A landscape with many peaks, sampled at points; each row gives a point and its height.
A climber steps from a point to the highest of its 2 nearest points, and stops where none of them is higher. Distance is the straight distance between rows; heights are no part of it.
Z_633 h=10.6: [ 15  -3  -3  -6   5  17  -7  -4 -15 -28   6  26  12  12 -21   0 -19   8
  -1   5]
Z_820 h=42.2: [-16   5   0  -6  19   2  10  11   4  16  -2 -10  -3   8   5   9  15  -4
  -8   0]
Z_445 h=66.2: [  6  -8 -32  -2  17  -7   9  -8   6  -7  10  15  -1  -7  -1   5   6  -5
  -4 -22]
Z_815 h=77.6: [ 17   4 -26  20  -7 -16   6 -11  -1  -9  17   1  -4  -9  -6  10   1   7
 -23 -10]
Z_167 h=12.3: [ 20  -2  -5   0 -13  12  -5  -8 -17 -23   8  25  -1   5 -16  -1 -14   7
  -9  -8]
Z_887 h=80.0: [  7 -11 -20  -4  -6  10   2   3  -1 -11  -3   1 -17  15   0   6   7  15
 -14  21]
Z_787 h=79.4: [-20 -10 -27 -11   7  33   4  -7  10   8  10   7   8  14  17   9  -2   2
 -13  17]
Z_54 h=54.8: [-15  13  -9   0  20 -13  13   5   9  -7   3   6  -2   4 -10   6  14 -20
  11 -13]
Z_169 h=61.5: [ 14   2  -9  -3  10 -13   6  -6  -6  -6   0  -1  -4   6  -8   6   7   7
 -13  -5]
Z_369 h=8.2: [ 17  -8  13  -5  12   9  -7   6 -21 -33  -1   9  16   3 -21  -4 -13   5
   5   5]
Z_419 h=40.4: [  0   3 -23   7 -26   9   5  17  15   2   6  -1 -23  -3  10 -16   7  -9
   2  11]
Z_861 h=56.5: [ -3   7  10  -1 -31  16 -10  21  -5   3   0 -22 -11  -3   3   6  -3  -3
  -4  17]
Z_703 h=43.7: [ -3  12  -8   8 -21   9  -3  30  11   9   9 -11 -23  -9   9  -6   4 -11
  -3   9]
Z_543 h=37.6: [-26   2  -9   3  11   8  -1  20  23 -14  -3   9  -8   6  -6  12   3 -14
   3   3]
Z_642 h=62.5: [ 14   2  25   8 -16  -5   0   1 -22  -6 -11 -10  -1   3  -7 -13   5   8
  10  16]
Z_306 h=76.8: [  3   0  -8   1  -1  -9   5 -12   0   9   9  11  -1   1  15  -5  -1   0
  -5 -20]
Z_648 h=61.4: [-14   4  26  16   6  12  -7 -22  -8  19  -2  -7  -8  -3  -1   9   2  25
 -16  -8]
Z_412 h=20.7: [ -6   6  -9  -7 -14  21   5 -28 -13   7   6   4   4  17   9   5   4  15
 -21  -1]
Z_547 h=20.5: [ 21 -18   9 -11   7 -12  -4  24  -4 -21  -4  -5  -7 -15  -4   0  -5   9
  -1  -7]
Z_938 h=75.4: [ 13 -15 -27   5  -6   2   9  -3   5   2  21   7 -10  -9  16 -14   2  -6
 -14  -6]
Z_14 h=54.0: [-11  -7  35  10  12   9 -10 -12 -16  13 -15  -3   2  -6   5  14   4  14
  -5   2]
Z_353 h=52.8: [-11  -1 -12  -7  23 -10   9   0   2  -5  -2  -1  -4  12  -8  16  12   1
 -15  -3]
Z_929 h=51.8: [  6   2 -28  -2  -6  -9  12   9  18 -15  -3   2  -7   2 -11 -13   0 -18
  20   0]
Z_970 h=8.9: [ -5 -15  19  -4  20 -10  -5 -15  -2  11  -6   3   5  -2  15   2  -2  12
   1  -9]
Z_975 h=39.4: [ -7  -1  22  18   8 -24   2   4   3   8  -7 -12 -10 -15   5  -4   6  -3
   1 -12]
Z_284 h=71.6: [-27   5  10   0  25   1   7 -10  12  10 -10  -5  26   4   6  -5   7 -14
  19   3]
Z_385 h=63.9: [-13   1   0  -5  25  14  -1  27   7  22  -6 -24   2   5   0  18   7 -10
   3  22]
Z_404 h=25.7: [  7  -3   1 -10 -19  -9  -2 -16  -7 -14  -4   1  16  -1  -9  -3 -21  -6
  14 -13]
Z_825 h=58.8: [ -4  -6  24  -3 -10   0 -11  -9  -5  -5 -12  -9  27   2  15 -10 -18  -1
   8  15]
Z_435 h=54.7: [ -7  -9  23  -2  -9   1 -11  11  -5  12  -7 -11  15  -9  22  -6  -9 -11
  12  11]
Z_872 h=13.1: [  1 -11  23   0  10  -1 -10 -40  -5  13  -3   7   0   0  11   0  -4  20
   7   0]
Z_934 h=23.3: [ -5   3  -3  -7 -25   8   1 -24  -6   2   7   8  10  14  18  -3  -5   0
  -6  -7]
Z_545 h=72.3: [  3  -1   1  11  -1  -8   0 -26  -2  13  14   8  -2  -1  19  -2  -5  20
 -23 -20]
Z_833 h=62.2: [-20   4   5  -3  25 -10  11   9   6   1  -6  -2   8   1   0   4  10 -14
  13  -2]
Z_914 h=75.5: [ 11   8   3   6   4 -19   0 -23 -16  -5 -11   2  12  -5 -34  10   0  -1
   9  -4]
Z_520 h=55.3: [-20  11  17   5   2   7   3 -18 -12  18  -4  -5   3  10  -1  16   7  16
 -22  -6]
Z_823 h=4.7: [  0 -15  13 -10   9 -14   2  -6  -3  -6  -4   2  17  -1   3   3 -10   2
   5 -11]
Z_678 h=62.1: [-11   2   3 -10 -18  10  -6  -4   6  -5   1 -12  23  10  16 -13 -20  -9
   4  21]
Z_853 h=34.2: [  4 -11  21   8  15 -22   2  25   3   6 -10 -11  -4 -24   4  -9   8  -6
   5  -8]
Z_750 h=15.4: [  8   0  14   7   3  -4  -9 -43  -7  11  -4   7  -5   0 -13  -4  -6  18
   9   1]
Z_592 h=62.9: [-15  -8 -15  16  -7   5  -5  22  23 -11  -3  22 -18   1  -3   5   5 -10
   3 -13]
Z_280 h=51.1: [  3  -3  18   0 -13  10 -20  26   1  22   6 -14   3 -12  21   1  -6 -17
   8  10]
Z_871 h=48.0: [ -2  -4  37  13   2   1 -11   8 -20   5 -11  -9  -4 -15   3   9   7   7
 -15   5]
Z_51 h=47.6: [-25   3  10   2  16  -2   5 -12  -1  20  -6  -8   5   5   2   9  10   4
  -4  -7]
Z_786 h=36.9: [ 11  16 -17   3 -14   7  14  12  15   8   9   1 -10  -8  12 -25  19 -11
  12  14]
Z_948 h=52.9: [ -8  11  17   9 -16   4  -5  22  -2  22   2 -27  -9 -12   6   0   3  -4
  -5   5]
Z_77 h=43.6: [ -5  -2  24   9  -1 -12  -3   3  -5   5   0 -10  -5 -13   2   8   7   5
 -16  -7]
Z_919 h=47.5: [  4   6   0   3 -12  19 -19  33  12  16  14 -11 -13 -12  13   8  -2 -22
   7   8]
Z_398 h=44.3: [-15  16  -9   1  10   9   3  19  32 -17  -4  14   2  -1  -7  -1   9 -16
  15  11]
Z_281 h=74.2: [  7   7 -34  12   2 -15  12 -15   0   5  10   2  -5  -4  -2   2   9  -6
 -14 -11]
Z_730 h=72.6: [ 25  -5   6  -5  13 -16  -2 -20 -16  -1  -9   5  14  -2 -23   0  -7  12
  11  -2]
Z_450 h=41.3: [-20  -4   6   1   1  -1  -3  22   6 -19  -9  -6  -8   2  -8  14  -3 -13
   2   3]
Z_881 h=33.7: [  2  15  -7  -5  -8   9   9  13  18  -2  10  14   0  -8  14 -17  11 -16
  12   5]
Z_957 h=73.3: [ -7   0  10   0   2 -18   3 -18  -6   0 -16 -12  10  12 -11   5   8  -1
  10   2]
Z_428 h=27.3: [  3   3  -7  -6 -18 -12   3   0   3  -9   6   4   4  -3   4  -9 -10 -17
  12 -20]
Z_554 h=55.9: [ 14 -11 -22  -3 -14   0   3  14  13 -18   2  -1  -9  -2  -3 -13 -14  -2
  15 -11]
Z_900 h=67.9: [ 19   0   0  -5  18 -12   0 -18 -19   1  -7  13   5   8 -18   7   6  14
  -6   2]
Z_738 h=14.2: [ 36  -2  -7  -4   3  -2  -4  -1 -23 -21  -3  10   1  -6 -33  -6  -4  10
   3  -3]
Z_308 h=65.0: [-13   7  -9 -11 -21  14   8  -9   4  13   3  -9  16  20  18 -16 -10  -5
   7  10]
Z_31 h=67.6: [-19  -7 -16 -14  11  27  -5   5   9   9  -3   1   7  17   9  22  -5   9
 -16  17]
Z_244 h=28.8: [ -6  11   6   2 -23  -4   1   5   6   7   9   4   4  -5  14 -19  -5 -18
  13 -11]
Z_234 h=6.0: [ 14 -18  17 -11   8  -2  -5   0 -14 -27  -2   4  20  -6  -6   2 -15  11
   3 -12]
Z_981 h=77.5: [-25  18   3   2   6   3  10 -14  10  17  -1   1  18   9   0  -7  10 -11
  20  -9]
Z_248 h=69.1: [-14   3 -20 -12  -8  20  10  -6   7  13   7   1   6  11  17  -5   0  -6
  -3  10]
Z_768 h=24.6: [  1   9  10  -3 -29  -5  -6 -22 -11  -2   1   4  10   8  -3  -5 -11  -1
   6  -7]
Z_774 h=67.0: [  8   1  10  -7  -5 -11   6  -5 -12  -1  -9  -9  -1   9  -8  -1   5   5
  -2  10]
Z_680 h=62.4: [  0  -8 -14  -8   8  -4   1  20   9  -8  -8  -4 -19   8  -4   6   1   5
  -4  13]
Z_876 h=61.9: [  3  -7 -18  -4  16  -3   5  15  16 -16   7  17  -7  -9   1  -2  -4  -7
  -1 -16]
Z_112 h=78.3: [ -3   9  13  15 -11 -19  -4 -21 -10  -2 -12  -9   1  -4 -21   6   3  -4
  10  -5]
Z_162 h=30.6: [-11  26  11   1 -15   7   2  14  13   7  12   1  -4 -12  12 -15   8 -18
  14   1]
Z_985 h=16.6: [ 17  15   6  12  -3  -4  -6 -35 -21  10   6  14  -1   6 -19  -4  -3  13
  -3  -1]
Z_299 h=49.5: [-14  11 -21  -3  12  -5  10   7  22 -16  -2   7   2   8 -16  -2   5 -21
  21   5]
Z_503 h=60.9: [ 24 -18 -10  -8 -20   3  -7  16   4 -21   5   6 -14  -5   5 -10 -12  14
  -3  -5]
Z_414 h=52.7: [ -4  -3  12   0  15  10  -2  17  -2  34 -13 -32   0  -2   1  17  16   2
  -3  16]
Z_693 h=67.4: [ -6   3  19  12   9   0  -8 -22   1  25   8   1  -9  -4  15   2  -3  30
 -18 -12]
Z_81 h=49.4: [ -9  -6   2  -4  -1   9 -17  26  11  -8  -9  -7  -7   6  -3  13  -9  -1
   2  21]
Z_350 h=48.2: [ -6   7  12   6   4  -2   4  12   0  30  -8 -27  -7  -7   6  -3  11   7
   0   6]
Z_92 h=59.2: [ -1   6 -25  -4  22 -16  10  -7   9  -1   2  10   7  -4 -13   8   5 -15
   7 -19]
Z_883 h=81.4: [ 21 -12 -22  10 -12  -3   3  -5  -1 -13  14   6 -13 -10   3  -4  -3  12
 -23  -7]
Z_433 h=17.9: [  5  11   4   1  -1  10   0 -30 -23   7   6  14   4  20  -9   1   7  13
 -12   2]
Z_375 h=59.7: [  6   4  16   1 -31  -6  -1  12 -10  -1  -2 -17  -7  -2   6  -9   0   1
   1  11]
Z_904 h=13.3: [ 34   1 -16   2  -4   2  -4  -9 -24 -14  13  19  -5  -6 -24   1  -9  10
 -10 -10]
Z_654 h=67.7: [ 22 -15 -12 -11 -13   6  -2   6  -1 -14  -3   4 -10  10   3 -10  -6  14
  -4  20]
Z_309 h=82.3: [-10  15  -6  -1   3  -2  12 -15   8  14   8  10  10   5  12 -11   6  -9
   8 -11]
Z_974 h=16.2: [ 30 -14 -11 -13   6  -3  -4  11  -5 -29   0   0  -8  -4 -22  -3  -5  17
   1  -7]
Z_470 h=75.7: [-13  -3  -6  -9  21  18 -11  16  10   8  -6 -15  10  14   4  21  -7   3
  -6  30]
Z_526 h=78.2: [ -7  -4 -12  10   5  15  -1  17  27 -16  10  27 -11 -16   3  -1   3 -12
   0 -12]
Z_701 h=27.1: [  8 -17  10  -7  22 -18   4  20  -2  -5  -9  -9   0 -14   3   0   1   0
   5  -3]

For each start below, name the point where the climber stops.
Z_234 => Z_309
Z_350 => Z_112
Z_823 => Z_787
Z_353 => Z_112
Z_412 => Z_787
Z_703 => Z_787
Z_51 => Z_309
Z_547 => Z_309
Z_14 => Z_309
